Points on a hilly landscape, in no order, each with its height.
A ball rolls from a point to whichever of its 6 nearest points has the largest drop for the distance, and stops where none of them is lower. Distance is the straight distance between rows; heights are no part of it.
dig: [161 126 144 101 122 158 139 125 119 180 132 131 109 162 137 119 164 156
  51 134 196 188 115  93 123 150 101 126 122 141 117 118 113 130 143 118
 126 193 124 129 100  82 158 117 111 159  86  79 111 116 129 190 149 114
 129 124 138  81 138 160 162 100 142 109 161 154 162 128  94]  height 353
Bos: [147 127 146 127 136 105 121 131 151 158 150 127 107 138 110 116 123 115
 152 109  91 148 142 127 114 120 142 138  79 105 163  76 139 166 183 151
 166  96 102 142 150 128 101 136 113  94 154 146 113 157 100 128 138 135
 107  93 170 163 123 146 119 162 126 115 110  94 139 153 101]  height 78
Meva: [149 117 147 103 131 156 138 127 114 170 136 124 113 146 125 119 151 155
  69 145 177 166 124 103 132 135 104 117 130 150 124 123 124 137 151 131
 128 172 128 132 112  94 164 118 121 157  96  91 101 115 135 182 148 135
 131 122 144  99 137 153 161  95 149 120 150 147 150 137  83]  height 257
rikip: [161 136 154 132 139  99 119 146 175 176 150 135 104 128  89 114 131  99
 128  83  42 190 153 107  97 108 120 122  56  97 162  32 108 201 190 187
 191 104  79 108 144 117 112 139 104  92 199 125 119 160 126 105 118 156
  78  96 190 158 120 149 133 163 122 100 169  77 148 163  96]  height 128
Far: [ 94 121  64 144 131 128 149 119 111  72  70 150 168 114 172 169 119 137
 138 134 154  88  94 157 130 154 148 127 191 108  74 172 124  49  62  81
  62 167 166 133  96 147 113 131 147 170 101  98 180 115 144  85 133  88
 165 154  77  99 128 111 134 114 119 134 115 162 105  78 173]  height 305
Bes: [122 141  75 134 133 136 156 109 101  74  72 144 174 118 160 163 124 133
 120 147 184 116  87 149 128 149 154 122 182 118  70 159 124  76  87  85
  49 174 161 149 111 141 122 119 141 173  81  88 177 122 140 107 124  91
 164 167  80  97 143 114 133 120 116 136 122 167 113  97 166]  height 241
Vunin: [186 125 160  97 129 148 127 136 155 176 152 124 115 141 138 110 150 150
  86 150 135 164 128 101 151 125 112 120  94 117 134  97 150 158 169 164
 159 144 108 140 130  80 163 120 122 133 125 105  71 138 115 168 135 146
 145  94 162 128 138 153 172 101 138 129 145 147 151 139  82]  height 227
vufa: [ 86 110  66 143 127 130 141 125 114  68  70 142 160 106 174 168 116 138
 151 125 146  74  95 161 128 158 139 132 193 112  86 174 115  40  52  75
  71 159 168 125  90 151 117 141 157 169 113 108 179 114 139  81 140  94
 164 149  80 100 122 118 135 111 122 136 112 159  96  68 170]  height 319
buka: [126 138  79 147 133 133 153 103 110  64  57 149 176 125 164 160 137 132
 112 156 187 108  95 155 139 136 158 113 199 118  59 169 136  65  84  97
  35 173 161 143 112 139 121 117 151 179  70  82 179 120 147 104 130  78
 163 160  78  83 150  95 136 114 112 126 114 181 115  90 179]  height 315
daran: [187 130 162 124 137 111 117 126 177 169 149 120 108 134 104 108 135 112
 120 108  68 182 138 102 103 112 132 124  72  88 168  34 109 191 210 169
 205 120  85 135 159 108 108 132 115 109 167 131 109 169 126 129 124 141
 101  91 178 151 119 151 140 155 128 108 149  95 142 158  88]  height 106
bop: [118 128 151 126 138  96 113 165 175 172 152 152 108 131  74 123 114  86
 151  72  44 172 168 115 101 111 113 131  67 117 160  57 114 193 151 188
 173  89  75  84 130 139 109 142 106  72 213 148 125 173 121 100 113 166
  69  91 186 178 126 152 114 170 116 118 171  70 146 163 103]  height 116
gepav: [150 150 143 109 110 164 159 113  95 149 103 139 117 170 140 133 152 149
  65 151 242 172  85 111 115 145 116 120 146 120  97 124 115 105 125  96
  99 194 121 152  98  89 163 134 112 177  62  74 141 140 116 173 138  86
 123 149 121  69 162 159 162 112 128 125 150 149 154 112 123]  height 265
mari: [ 67 122 107 151 114 141 108 140 111  85 139 108 132 110 136 138 116 132
 167 115  99  68 135 152 131 130 125 129 174 148 127 182 114  73  65 110
 118 114 160 110 116 152 131 135 154 129 141 142 144 104 150  98 126 125
 145 149  80 126 104 105 126 101 130 138 127 121  95  92 156]  height 303
Teda: [ 68 112 139 175 145  55  91 140 126  81  78 143 133  84 131 133 100  99
 199 107  46   4 112 144 128 122 151 135 148 151 148 169 115 100  49 107
 132  68 145  91 155 194 106 167 147 118 170 207 146  81 127  38 107 155
  98 167 119 164 107  71  64 137 133 127  95 132  73 115 192]  height 233
suzap: [ 84 120 148 162 122  93  98 130 126  78 111 127 128  95 126 126 104 106
 186 125  74  29 133 138 141 114 140 129 158 151 145 171 122 104  67 111
 145  79 138  96 155 172 121 154 151 118 168 192 128  98 141  63 103 154
 120 158  99 150 112  75  86 125 131 143 105 129  85  99 179]  height 211
parek: [ 97 107 143 143 144  74 112 131 162 104 111 131 152  92 116 123  93  88
 198 100  74  68 148 125 127 111 121 144 142 145 165 166 116 153  94 106
 165  58 114 102 147 170  78 128 130  98 193 211 141 123 132  74  82 182
  89 125 132 169  97  87  65 173 126 141 100 109 103 133 155]  height 267
fid: [144 128 141 122 132 113 130 130 131 151 150 125 115 138 124 121 122 130
 140 135 106 136 138 135 130 123 141 128  78 114 150 102 161 154 177 150
 142 100 112 155 148 122 124 134 116  99 139 146  99 140 105 142 139 136
 128 100 162 155 127 138 121 138 131 130 105 112 138 153 107]  height 101
Sinuf: [ 60 112 143 173 139 100  87 141 117  64  95 125 126  90 128 139 106 112
 181 115  58   4 121 157 133 104 145 120 181 154 137 170 108  78  52 124
 129  88 152 102 144 187 124 165 166 137 151 182 143  79 135  49 112 143
 123 174 105 144 106  80  91 112 135 136  98 133  65  98 184]  height 269
neb: [214 135 125  90 120 161 133 131 165 206 153 124 109 154 156 104 195 158
  36 129 161 215 119  85 140 155  93 142  76 116 108  99 132 156 172 159
 153 188 132 122 103  55 152  88 110 139 100  68  98 108 109 206 136 107
 150 108 152  94 138 160 179 102 123 102 174 166 173 145  94]  height 317
lon: [ 79 123  81 144 124 143 126 134  95  94 141 114 141 111 140 145 126 144
 149 119 123 101 119 156 121 145 128 130 165 137 111 169 113  81  85 103
  99 143 174 130 106 139 122 119 145 139 118 125 162 104 150 117 131 110
 153 156  85 121 103 121 129 108 128 133 131 123 109 109 148]  height 385
sula: [102 126 143 125 142 108 117 149 172 145 150 143 114 131  91 115 104  92
 168  78  79 150 172 127 112 103 110 146  99 126 171  94 119 176 141 156
 169  75  80  92 129 161  85 131 111  73 181 164 136 173 115 111 112 159
  82  89 167 175 120 139  96 181 123 125 131  74 134 156 114]  height 178
piv: [138 151  94 133 129 146 155  98 106  71  69 139 170 129 148 158 133 126
 103 164 211 124  91 149 139 128 149 113 192 123  65 159 130  83  96  99
  44 174 145 146 118 134 135 119 145 180  62  77 177 134 139 122 125  83
 152 164  87  81 165 112 144 120 111 131 124 174 120  98 165]  height 151
vib: [102 131 112 135 131 137 136 135  88 127 155 114 126 124 125 130 126 147
 125 134 123 125 135 146 129 131 129 125 122 147 121 149 151 127 134 141
 100 121 157 139 126 130 141 113 128 121 115 123 122 101 139 143 133 132
 141 140 116 133 117 121 128 105 132 132 122 123 128 145 123]  height 587
Fivok: [ 91 126  69 137 126 138 137 127  97  87 115 125 158 107 147 158 120 141
 138 122 141 109 100 156 114 157 141 133 176 125  97 165 111  73  78  83
  83 162 174 143 105 140 114 124 143 157 105 112 174 114 145 107 131 103
 159 159  82 111 115 126 131 114 124 137 124 137 107 100 153]  height 318
rut: [106 129 127 138 107 118 129 134 129 118 152 123 124 129 128 121 112 117
 174 127 108  97 151 138 141 122 128 152 104 134 147 153 157 132 121 118
 144  74 126 109 140 148 119 132 121  82 153 167 117 135 120 124 128 137
 128 115 113 163 123 116  99 146 119 140 108 108 128 130 148]  height 349
rapa: [168 120 143  97 126 158 132 130 132 182 142 124 108 155 140 111 162 161
  62 138 172 183 122  95 139 140  98 126 117 140 123 113 126 138 152 138
 136 174 122 126 108  81 165 113 118 147 103  86  95 118 128 187 145 128
 134 111 153  95 137 155 165  96 145 110 157 153 159 135  80]  height 300
kub: [ 72 116  73 142 125 139 125 133 111  78 113 119 147 103 153 151 116 134
 160 112 122  77 115 156 125 152 133 131 194 129 108 175 103  53  55  81
  98 146 167 124  99 154 120 135 157 153 124 127 169 108 147  88 136 109
 153 153  80 109 109 118 131 111 129 142 119 135  95  79 156]  height 348
lar: [107 123 131 135 115 109 121 131 140 117 147 128 128 129 123 119 106 109
 183 123 106  95 157 127 139 119 124 151 109 136 153 151 147 136 118 113
 151  68 120 103 141 156 109 133 121  78 163 178 121 142 123 115 121 144
 122 110 116 170 121 114  90 159 122 140 104 108 123 130 147]  height 39
fopem: [142 157 111 124 128 160 160 100  97  88  74 131 156 144 143 149 133 126
  95 169 232 140  91 141 139 125 133 112 187 126  74 152 128  86 107 101
  50 176 134 153 114 125 147 123 140 183  54  72 169 140 135 138 124  81
 141 166  97  69 178 125 150 124 112 134 131 162 130 104 154]  height 114
sugo: [110 118 134 131 125 108 119 132 158 126 147 131 130 125 111 116 100  95
 182 103 100 115 169 126 130 109 118 154 111 132 167 135 133 154 126 118
 167  70  97  97 136 162  89 126 121  78 174 185 135 156 116 117 115 154
 102  97 134 170 118 122  87 176 121 132 109  92 127 142 136]  height 371
Goz: [126 124 134 126 135 107 121 135 153 153 148 131 107 136 106 115 116 107
 164  99  90 145 155 133 115 117 132 146  79 111 167  89 134 163 170 147
 166  87  92 127 142 138  93 136 113  84 160 154 125 158 102 128 134 136
 100  94 165 167 118 141 107 170 123 114 113  85 136 155 108]  height 99
tiken: [104 110 145 143 123  95 113 128 152 103 127 128 142 108 123 119  99  94
 192 116  94  76 151 124 137 112 122 146 137 142 160 166 124 142 101 101
 164  65 113  97 145 165  94 129 134  92 180 199 132 133 128  90 102 164
 113 123 114 167 110  92  75 166 122 147 100 113 110 124 161]  height 263
pizun: [172 141 144 104 106 161 146 116 119 184 121 140 106 176 147 122 175 159
  42 133 216 197  97  90 109 157 111 127 112 126 112 110 110 124 141 112
 125 207 127 139  96  68 157 125 103 160  71  70 128 115 115 190 148  85
 130 136 132  73 143 165 161 106 134 106 162 155 161 124 111]  height 426
paba: [125 132 129 131 124 118 129 132 113 138 151 121 121 135 125 120 120 130
 149 138 112 121 144 138 137 125 143 135  84 126 140 126 168 145 154 144
 130  93 128 139 142 130 129 129 114  95 134 147 106 128 108 136 135 129
 129 109 138 158 124 129 116 132 127 134 104 114 133 152 122]  height 268
Zosef: [133 128 138 116 137 137 133 131 101 146 151 121 123 131 123 122 132 147
 102 149 131 140 132 129 138 122 128 119 112 143 127 124 154 148 159 153
 111 134 135 148 134 113 153 119 123 130 112 119  94 111 128 154 140 145
 140 125 149 128 128 135 142 103 145 136 123 135 140 153  94]  height 179
meraz: [144 132 146 127 143 103 121 136 164 164 146 133 102 132  95 112 125 106
 144  85  68 169 154 123 100 113 129 135  72 104 164  51 122 182 186 165
 178  99  85 122 140 133  95 136 111  89 170 138 123 162 114 118 130 144
  93  89 182 162 116 146 120 165 125 102 134  81 141 158  98]  height 96
Moma: [123 145  87 121 136 144 154 108  92  86  87 136 165 118 144 159 124 136
 114 153 190 131  88 142 123 140 149 121 176 122  78 155 117  93 103  88
  59 176 160 157 116 131 129 116 136 174  78  91 172 127 140 126 128 102
 153 169  90  95 147 125 135 121 125 142 126 156 120 111 151]  height 183
lonam: [ 72 123 130 159 118 131 103 140 117  81 134 114 127 108 134 128 117 126
 173 120  90  51 140 143 135 120 125 129 167 153 132 180 121  87  67 115
 131  99 150 104 128 157 134 144 156 124 152 159 135 100 146  85 118 134
 138 153  82 133 108  91 114 109 129 141 123 125  93  95 166]  height 242
gib: [ 72 117 139 166 126 116  95 138 120  69 113 115 127  98 128 133 106 116
 178 120  70  23 131 147 139 111 137 121 180 155 135 174 113  83  57 118
 134  91 148 102 141 173 132 154 161 131 155 176 138  88 144  62 113 144
 127 164  92 138 107  79 102 111 133 144 109 130  74  90 177]  height 75
bamak: [115 125 128 131 120 109 126 131 143 132 151 127 123 132 119 116 110 115
 176 115 108 116 157 133 133 118 127 153  94 125 159 131 150 144 138 123
 156  71 112 113 139 152 104 130 114  79 158 170 120 150 107 127 130 138
 115 104 134 171 125 126  95 160 118 134 101 100 131 139 132]  height 316
nuka: [111 131 121 136 112 115 132 134 120 126 156 123 119 134 129 120 113 122
 167 129 107 111 153 140 137 123 133 145  94 130 141 140 164 134 134 131
 133  82 128 124 139 143 122 129 119  87 150 160 116 132 116 129 132 132
 131 114 122 162 124 122 106 140 121 134 106 107 132 141 138]  height 483
nasom: [119 130 145 128 141 104 115 150 167 162 151 141 107 133  88 113 114  96
 154  77  63 166 170 120 103 103 117 139  78 116 167  63 119 179 160 169
 168  86  80  97 131 144  90 135 110  78 186 148 128 166 110 107 120 153
  80  89 177 164 117 144 109 175 121 108 145  75 142 157 107]  height 119
Sotip: [102 111 146 148 124  87 114 124 143  98 117 127 140 103 125 117  94  96
 194 122  84  55 144 123 139 119 127 144 139 148 154 169 124 138  89  97
 159  64 120 100 153 170 104 136 136 101 185 202 129 119 137  77 101 164
 111 131 107 164 108  81  73 156 123 146  99 120 104 117 167]  height 166
vanag: [144 122 142 102 127 156 140 120 104 163 127 127 115 144 123 123 146 154
  69 143 195 170 112 106 124 144 110 120 138 148 122 126 110 128 142 115
 115 183 131 137 111  96 158 119 116 163  84  89 115 123 135 177 148 124
 129 136 139  91 142 154 156 100 145 121 151 144 147 133  89]  height 327
zav: [144 161 125 125 118 167 167 102  97 100  77 131 142 156 147 140 140 128
  82 171 245 148  93 137 140 124 122 109 181 122  75 151 133  86 117  99
  64 177 129 151 106 115 159 131 135 183  46  65 164 145 129 152 124  73
 137 159 102  58 182 136 159 124 110 127 138 156 139 104 149]  height 127
Feg: [121 123 130 129 125 111 123 133 144 141 151 127 115 138 114 114 110 112
 172 111 103 128 157 136 126 117 129 152  90 118 158 114 146 152 152 133
 156  78 102 117 137 148  98 135 116  79 156 166 124 155 106 126 131 136
 109  97 149 174 122 136 100 168 123 127 108  90 131 146 124]  height 189
lis: [160 126 153 116 133 121 128 130 132 153 147 125 117 134 126 120 131 134
 127 145 114 141 136 126 136 122 142 123  82 112 150  94 156 154 181 161
 148 112 111 156 149 111 132 131 117 110 136 138  84 138 107 146 139 141
 133 100 162 154 131 141 134 127 133 135 113 123 140 152 101]  height 97
suna: [129 126 131 106 133 155 142 124  91 147 129 121 126 133 116 132 136 152
  81 145 185 161 114 119 122 139 119 114 150 150 120 128 112 129 142 119
 103 175 141 142 118 113 152 120 125 162  83 100 126 116 143 167 142 130
 128 145 133  95 138 150 145 107 148 129 143 139 140 135  96]  height 296
lasub: [168 123 152 118 136 107 117 124 160 165 146 124 110 137 110 113 131 120
 137 118  92 158 138 120 115 120 141 129  74  94 163  62 129 170 198 157
 179 109  95 151 155 115 109 134 114 102 148 138 102 159 111 130 136 137
 110  93 174 154 123 151 129 150 132 114 116 100 139 156  94]  height 64
kizi: [121 130 111 113 136 152 145 118  78 123 124 118 138 124 118 141 127 152
  96 148 184 150 104 129 116 140 133 118 160 142 111 141 105 123 128 103
  89 172 152 149 122 123 142 117 128 164  83 102 145 119 145 156 140 122
 137 159 116  98 137 143 137 113 143 133 138 138 129 133 112]  height 310
gigal: [ 65  98  89 148 133 141 108 137 119  68  99 120 137  96 154 157 110 129
 168 111 110  51 117 161 133 144 132 121 206 134 120 177  91  44  41  86
 109 139 167 122 103 163 124 149 169 158 129 140 168 104 142  72 135 119
 154 155  85 107 109 119 126 106 132 145 109 138  81  71 158]  height 386
voku: [187 124 161 107 133 137 122 130 158 167 149 123 110 137 133 111 141 145
 103 149 118 158 127 105 144 123 127 119  92 107 141  82 147 162 181 163
 171 127 107 154 149  92 151 126 121 129 133 121  70 151 113 161 134 145
 140  92 167 139 133 154 164 118 139 137 130 137 143 145  84]  height 154
Vavof: [192 136 135 101 111 156 142 116 135 193 132 139 106 172 148 110 186 164
  29 130 198 213 102  82 111 157 106 135  99 126 111 106 113 138 152 124
 135 209 129 131  99  59 151 109 100 155  80  63 115 107 117 200 148  88
 136 130 136  72 137 164 165 101 135  97 165 159 169 133 104]  height 350
kefeb: [113 136  80 125 133 146 149 115  87  92 101 128 163 109 137 157 118 143
 118 144 172 130  92 146 118 150 145 126 170 125  89 150 108  95 103  89
  66 172 162 154 115 133 124 114 137 170  87 104 171 121 144 127 132 106
 154 169  87 107 131 128 133 117 128 136 125 145 118 114 143]  height 239
rosil: [185 128 162 110 132 116 118 126 167 166 148 122 110 132 118 116 138 130
 122 130  98 162 133 112 124 118 144 122  80  94 160  59 130 174 200 161
 188 121  96 154 161 100 122 133 119 114 149 134  92 163 113 141 132 138
 123  92 171 151 125 154 144 142 134 122 127 117 138 149  88]  height 89
Bibu: [177 124 158 110 130 122 121 124 152 164 146 127 111 137 123 115 133 135
 123 139 108 152 129 119 137 120 140 123  83 101 153  75 143 167 190 158
 172 120  99 161 156 102 131 135 118 119 141 134  84 149 110 147 137 141
 129  95 169 148 132 149 145 134 135 131 117 123 144 152  91]  height 92
vus: [128 132 145 129 141  97 118 155 170 171 150 147 102 132  85 117 119  93
 143  73  46 178 164 117  99 109 114 131  67 113 163  50 116 192 165 182
 176  92  75  97 136 136 104 141 108  77 199 138 127 169 119 103 117 156
  75  90 186 170 119 150 114 171 118 107 161  69 146 164 100]  height 120
lir: [111 130  71 150 127 128 152 107 113  62  55 155 174 121 173 167 132 134
 125 146 173 100  95 159 132 146 154 116 192 111  61 170 140  55  72  91
  41 172 165 139 104 147 120 123 154 178  83  82 177 115 146  95 131  77
 168 152  77  91 141  96 134 115 112 125 113 183 108  81 180]  height 333
Mizul: [ 74 128 112 152 114 134 117 141 107  94 152 111 130 115 132 128 119 131
 165 124  99  82 143 144 136 126 123 135 145 150 127 175 136  96  83 121
 121 100 154 111 123 148 136 131 147 115 143 148 130 103 146 112 122 127
 143 145  86 135 108 100 120 111 127 140 127 118 105 105 158]  height 332
Vak: [209 133 128  98 115 161 138 120 147 199 138 134 105 165 151 109 195 161
  30 128 182 217 111  76 124 160 100 138  88 122 107 100 119 153 163 142
 141 203 133 124 101  53 146  99 104 146  87  64 109  99 115 205 144  93
 140 120 145  78 133 156 170 102 129  95 169 166 172 136 101]  height 328
Mosi: [ 87 133 117 150 109 128 121 140 106 104 155 115 125 122 131 124 119 131
 159 130 100  88 149 147 136 126 124 138 126 145 129 172 152 110  99 128
 118  91 150 112 129 143 134 128 137 101 145 149 123 112 138 119 123 128
 141 138  94 145 116 103 115 116 125 138 121 116 118 118 156]  height 431
satu: [ 92 133 107 144 117 135 128 134  95 115 160 115 128 125 131 131 120 139
 147 131 108 109 143 148 132 126 128 134 120 147 120 161 154 117 113 134
 109 106 157 125 126 139 140 125 132 108 129 140 125 105 137 133 130 127
 145 138 104 141 113 114 121 113 128 132 123 115 123 133 141]  height 623
meku: [194 128 164 115 131 121 112 123 179 168 153 120 105 132 112 112 138 126
 117 125  85 178 134 101 117 118 136 121  79  91 162  45 118 182 209 167
 205 123  90 146 160  98 119 132 119 119 154 127  95 168 120 143 129 138
 118  87 176 151 126 154 148 146 130 117 137 111 141 152  88]  height 126
tebi: [146 151 102 139 128 163 157  89 109  73  67 129 165 146 150 147 144 125
  90 175 227 129 103 154 149 128 138  99 212 132  63 165 143  76 105 105
  42 170 141 145 108 129 142 119 153 187  44  68 172 130 141 135 131  69
 144 157  87  59 183 111 151 123 101 121 121 178 131  99 167]  height 65
feb: [ 95 125 131 150 105 118 117 134 127  96 142 120 128 118 130 119 109 117
 177 130  96  70 146 133 144 116 124 143 131 143 142 175 144 116  90 111
 143  81 135 101 141 155 125 138 137  97 162 171 120 119 138 104 118 145
 128 133  90 155 117  96 100 131 123 145 115 119 111 112 165]  height 298
gigup: [168 127 152 118 136 110 123 128 150 160 146 125 109 137 119 117 129 128
 133 130 101 150 135 122 127 120 146 128  76 103 158  75 140 165 187 158
 165 112 100 155 159 114 119 137 116 108 142 141  94 150 103 136 136 137
 121  93 170 156 126 147 131 142 134 124 111 112 138 151  97]  height 76
begi: [134 138 131 106 128 158 151 113  88 131 108 130 132 141 122 139 131 143
  81 150 219 157 100 118 118 140 128 114 159 137 106 135 102 113 126  95
  92 187 137 149 115 113 154 124 123 175  71  90 144 135 132 164 140 111
 129 157 118  90 156 152 145 113 135 135 145 143 138 119 111]  height 168
Vabe: [114 133 122 136 124 126 131 134  99 132 159 120 123 128 126 123 125 137
 138 140 114 122 142 147 134 124 138 131 102 137 130 142 168 135 145 147
 113 105 141 136 136 132 140 126 122 107 126 138 110 110 124 142 136 135
 141 122 131 146 123 125 126 117 132 132 113 118 134 150 124]  height 496
div: [140 150 132 108 121 165 159 110  90 125  96 133 135 151 133 142 135 143
  81 154 239 158  89 120 124 137 121 115 162 126  97 136 110 105 122  94
  85 187 128 150 108 107 158 131 123 179  64  80 151 145 123 163 133  99
 131 156 113  76 168 151 148 117 128 134 146 146 142 113 127]  height 55
nim: [185 123 150 100 130 158 128 136 149 185 149 126 106 149 141 105 164 155
  68 143 152 174 127  97 148 135 103 125 103 127 122 108 143 148 160 157
 151 162 117 129 115  77 167 110 122 141 115  90  79 126 120 182 139 137
 143 104 161 110 141 157 177  98 141 120 157 153 158 134  77]  height 278
Pitu: [100 109 144 133 133  96 115 131 166 114 131 132 146 108 108 120  91  89
 189 102  89  98 164 123 129 107 116 150 135 136 169 150 121 156 110 113
 170  58 101  98 140 167  79 125 126  86 187 196 138 149 129  99  95 171
  96 107 133 171 109 103  74 180 127 142 110 100 118 135 143]  height 412
gogek: [ 98 109 145 150 136  74 106 131 145  95 103 132 144  93 129 124  94  91
 196 112  74  46 137 127 137 117 127 135 142 145 152 172 118 136  83  99
 156  63 124 102 155 176  97 141 138 104 185 210 132 108 138  66  98 167
 105 140 117 160 108  74  66 154 127 145  96 122  97 121 168]  height 94
Favop: [101 133 105 124 135 143 134 125  81 122 149 115 136 119 118 137 129 146
 113 138 143 134 122 143 119 136 133 120 141 148 117 147 125 123 134 122
  91 150 164 147 121 128 139 111 128 141  97 119 138 101 144 146 135 127
 142 153 113 117 117 129 131 107 139 132 129 127 127 142 113]  height 512
kez: [145 157 137 115 115 171 165 105  95 117  86 136 135 164 147 139 141 136
  79 162 249 158  89 129 129 133 120 110 162 121  82 139 125  92 117  98
  78 183 124 152  97 106 162 132 124 183  51  67 157 143 121 160 129  79
 131 153 110  62 176 148 158 119 115 127 143 153 141 109 140]  height 121
Keli: [ 89 118 144 122 143 107 111 150 177 127 146 144 131 117  88 122  90  86
 173  79  76 138 177 120 115  95 110 147 121 135 175 112 111 178 124 149
 171  68  82  87 130 168  78 122 120  77 192 177 139 173 125 104  90 171
  82  94 158 177 111 125  84 183 123 139 131  80 125 155 126]  height 25
Busu: [147 124 148 111 137 135 127 132 117 156 148 122 117 134 125 119 133 146
 102 149 129 143 132 125 147 125 130 115 104 134 128 113 156 147 168 161
 128 131 126 152 138 106 155 123 122 127 118 120  84 121 122 155 139 146
 138 117 155 132 134 136 147 105 146 136 125 138 143 151  90]  height 139
mikiv: [138 126 141 113 138 139 131 130 106 151 147 121 123 129 124 120 132 150
  98 149 138 145 132 125 136 125 127 113 115 143 126 123 147 145 157 155
 113 140 135 146 132 109 159 118 119 135 109 113  95 110 131 159 138 145
 141 123 149 119 131 134 145 100 146 131 129 137 142 152  93]  height 171
Fovo: [136 122 141 106 139 151 133 128 104 155 146 120 121 132 118 122 138 152
  83 150 153 154 129 116 136 128 116 109 129 151 123 127 133 142 153 145
 116 155 134 142 123 106 160 117 123 148 103 109 100 111 140 166 145 143
 134 129 147 108 133 140 152 100 152 126 137 139 145 144  86]  height 198
pem: [ 61 108 126 161 132 129  90 139 118  63 110 110 128  96 133 141 110 123
 175 116  77  25 127 159 136 117 139 119 198 151 134 177  99  64  50 120
 124 108 156 111 125 175 129 151 170 146 143 161 151  92 147  63 118 137
 135 164  89 124 106  93 111 104 137 144 109 134  70  82 168]  height 301
Bam: [ 79 132  95 146 120 139 123 140  93 101 155 108 135 117 132 134 126 141
 145 123 112 104 134 149 123 136 128 131 147 146 122 170 128  99  99 121
  99 121 166 127 114 137 132 119 141 125 126 131 143 100 145 123 130 119
 147 152  89 129 108 115 125 109 130 130 129 119 110 119 145]  height 481
Bufo: [173 130 161 127 141 104 120 132 177 170 148 128 103 131  95 110 134 107
 122  97  55 185 147 104  99 108 127 121  68  91 165  34 106 198 203 180
 200 112  83 123 148 113 110 133 108  99 183 126 114 163 128 117 123 150
  89  90 181 153 117 143 135 161 124 101 158  89 145 162  93]  height 125
Fedur: [ 90 124 142 157 113 113 104 133 125  87 132 118 129 108 131 124 106 114
 179 128  88  49 142 136 144 116 132 136 150 149 142 176 129 110  74 111
 143  81 136  97 144 161 129 144 145 108 166 179 124 107 139  84 110 149
 127 143  89 149 116  82  95 124 124 149 111 124  95 104 175]  height 247
Gon: [132 137  82 162 125 140 146  79 123  55  51 149 177 141 161 156 159 129
  93 162 198 103 109 171 140 135 155  96 234 128  57 179 150  58  84  99
  33 178 166 137 109 140 124 117 165 197  49  77 173 107 150 109 136  60
 155 154  75  60 164  80 143 115  97 103 105 197 117  91 190]  height 699
bobo: [141 127 137 124 128 109 127 130 139 150 149 129 113 137 118 118 120 121
 159 120 104 137 145 132 129 122 139 141  78 108 159  97 152 155 170 139
 153  91 107 144 147 133 111 135 114  92 145 154 110 149  99 131 138 131
 116  98 160 163 126 141 116 154 126 123 102 103 133 153 111]  height 59
kufi: [199 128 150  96 121 155 125 140 172 190 153 125 109 144 150 105 163 153
  74 146 138 188 128  94 151 137 103 128  89 109 127  95 145 157 168 164
 172 156 112 130 123  68 161 110 120 131 126  92  71 146 113 185 136 132
 149  92 159 123 138 165 184 102 131 123 159 152 163 136  83]  height 297
Poged: [140 127 154 123 135  79 114 172 181 188 156 157 110 131  61 130 112  81
 147  77  25 176 163 107 107 122 107 120  43 117 156  40 115 202 145 198
 180  90  72  80 135 124 126 147  93  64 228 143 117 171 124  90 113 174
  71  97 195 180 125 162 124 166 113 127 186  68 152 168 104]  height 63
nal: [232 142 125  96 115 164 140 117 154 203 138 128 108 162 156 110 206 155
  14 132 184 234 106  74 124 161 102 141  75 120 103  88 116 164 176 153
 145 211 140 128 109  48 144  88 102 142  81  60 114  98 109 213 139  93
 146 130 148  71 137 161 165 105 122  95 172 175 180 148 110]  height 329
nuv: [ 86 112 146 166 139  63  97 133 134  86  93 137 140  84 130 129 100  91
 195 111  59  23 125 136 134 118 142 134 149 151 149 171 119 116  66 104
 147  69 136 101 161 181 100 157 142 113 179 210 135  91 133  50  97 164
 104 152 116 162 108  71  69 140 129 133  95 130  85 115 179]  height 172
rof: [210 131 161 100 120 143 115 130 189 176 155 121 108 135 132 108 156 142
 100 146 111 180 125  92 142 126 120 126  84  91 151  67 134 167 192 166
 205 135  98 144 151  75 144 119 122 124 144 118  76 175 112 168 134 136
 136  82 166 143 137 166 174 127 124 130 147 133 147 137  87]  height 407
vir: [ 95 133  94 128 135 147 137 126  82 114 140 114 143 114 126 140 124 148
 116 132 146 135 117 143 115 143 134 122 152 145 112 152 118 115 120 112
  86 155 166 149 122 130 130 114 133 144  98 116 147 106 146 138 133 121
 147 159 102 116 116 131 131 110 137 129 129 127 126 132 123]  height 508
Zusak: [116 125 123 119 137 144 137 131  89 138 151 116 129 124 117 127 130 147
 102 145 140 138 133 136 133 130 132 114 128 152 120 136 135 138 148 146
 101 142 150 145 129 125 148 116 126 135 102 114 112 103 137 153 139 139
 137 138 132 123 124 129 136 102 142 130 128 134 134 150 105]  height 287
luso: [126 148  97 116 135 151 154 111  87  95  93 131 160 121 135 156 120 135
 104 155 203 141  89 137 122 140 146 121 174 125  85 147 109 101 109  97
  67 177 149 155 120 127 133 118 132 173  71  92 165 134 137 138 125 105
 147 166  96  96 149 133 133 124 129 142 130 152 127 115 139]  height 167

For each start below, name the point where the ball stops.
Fivok: tebi
Vak: bobo
Vavof: bobo
neb: lasub
vib: bobo
nal: bobo

Call two points neighbours if one is among the 6 nearest of the other. Go from one point of each pair to the other, from neighbour to neighbour, staying as low as possible. Name the highest point that can't be avoided.
gogek, tebi: bamak
lasub, bobo: gigup
tebi, Keli: suna
bobo, Poged: meraz
lar, gib: tiken
div, tebi: fopem
Keli, Poged: Goz
gib, gogek: suzap
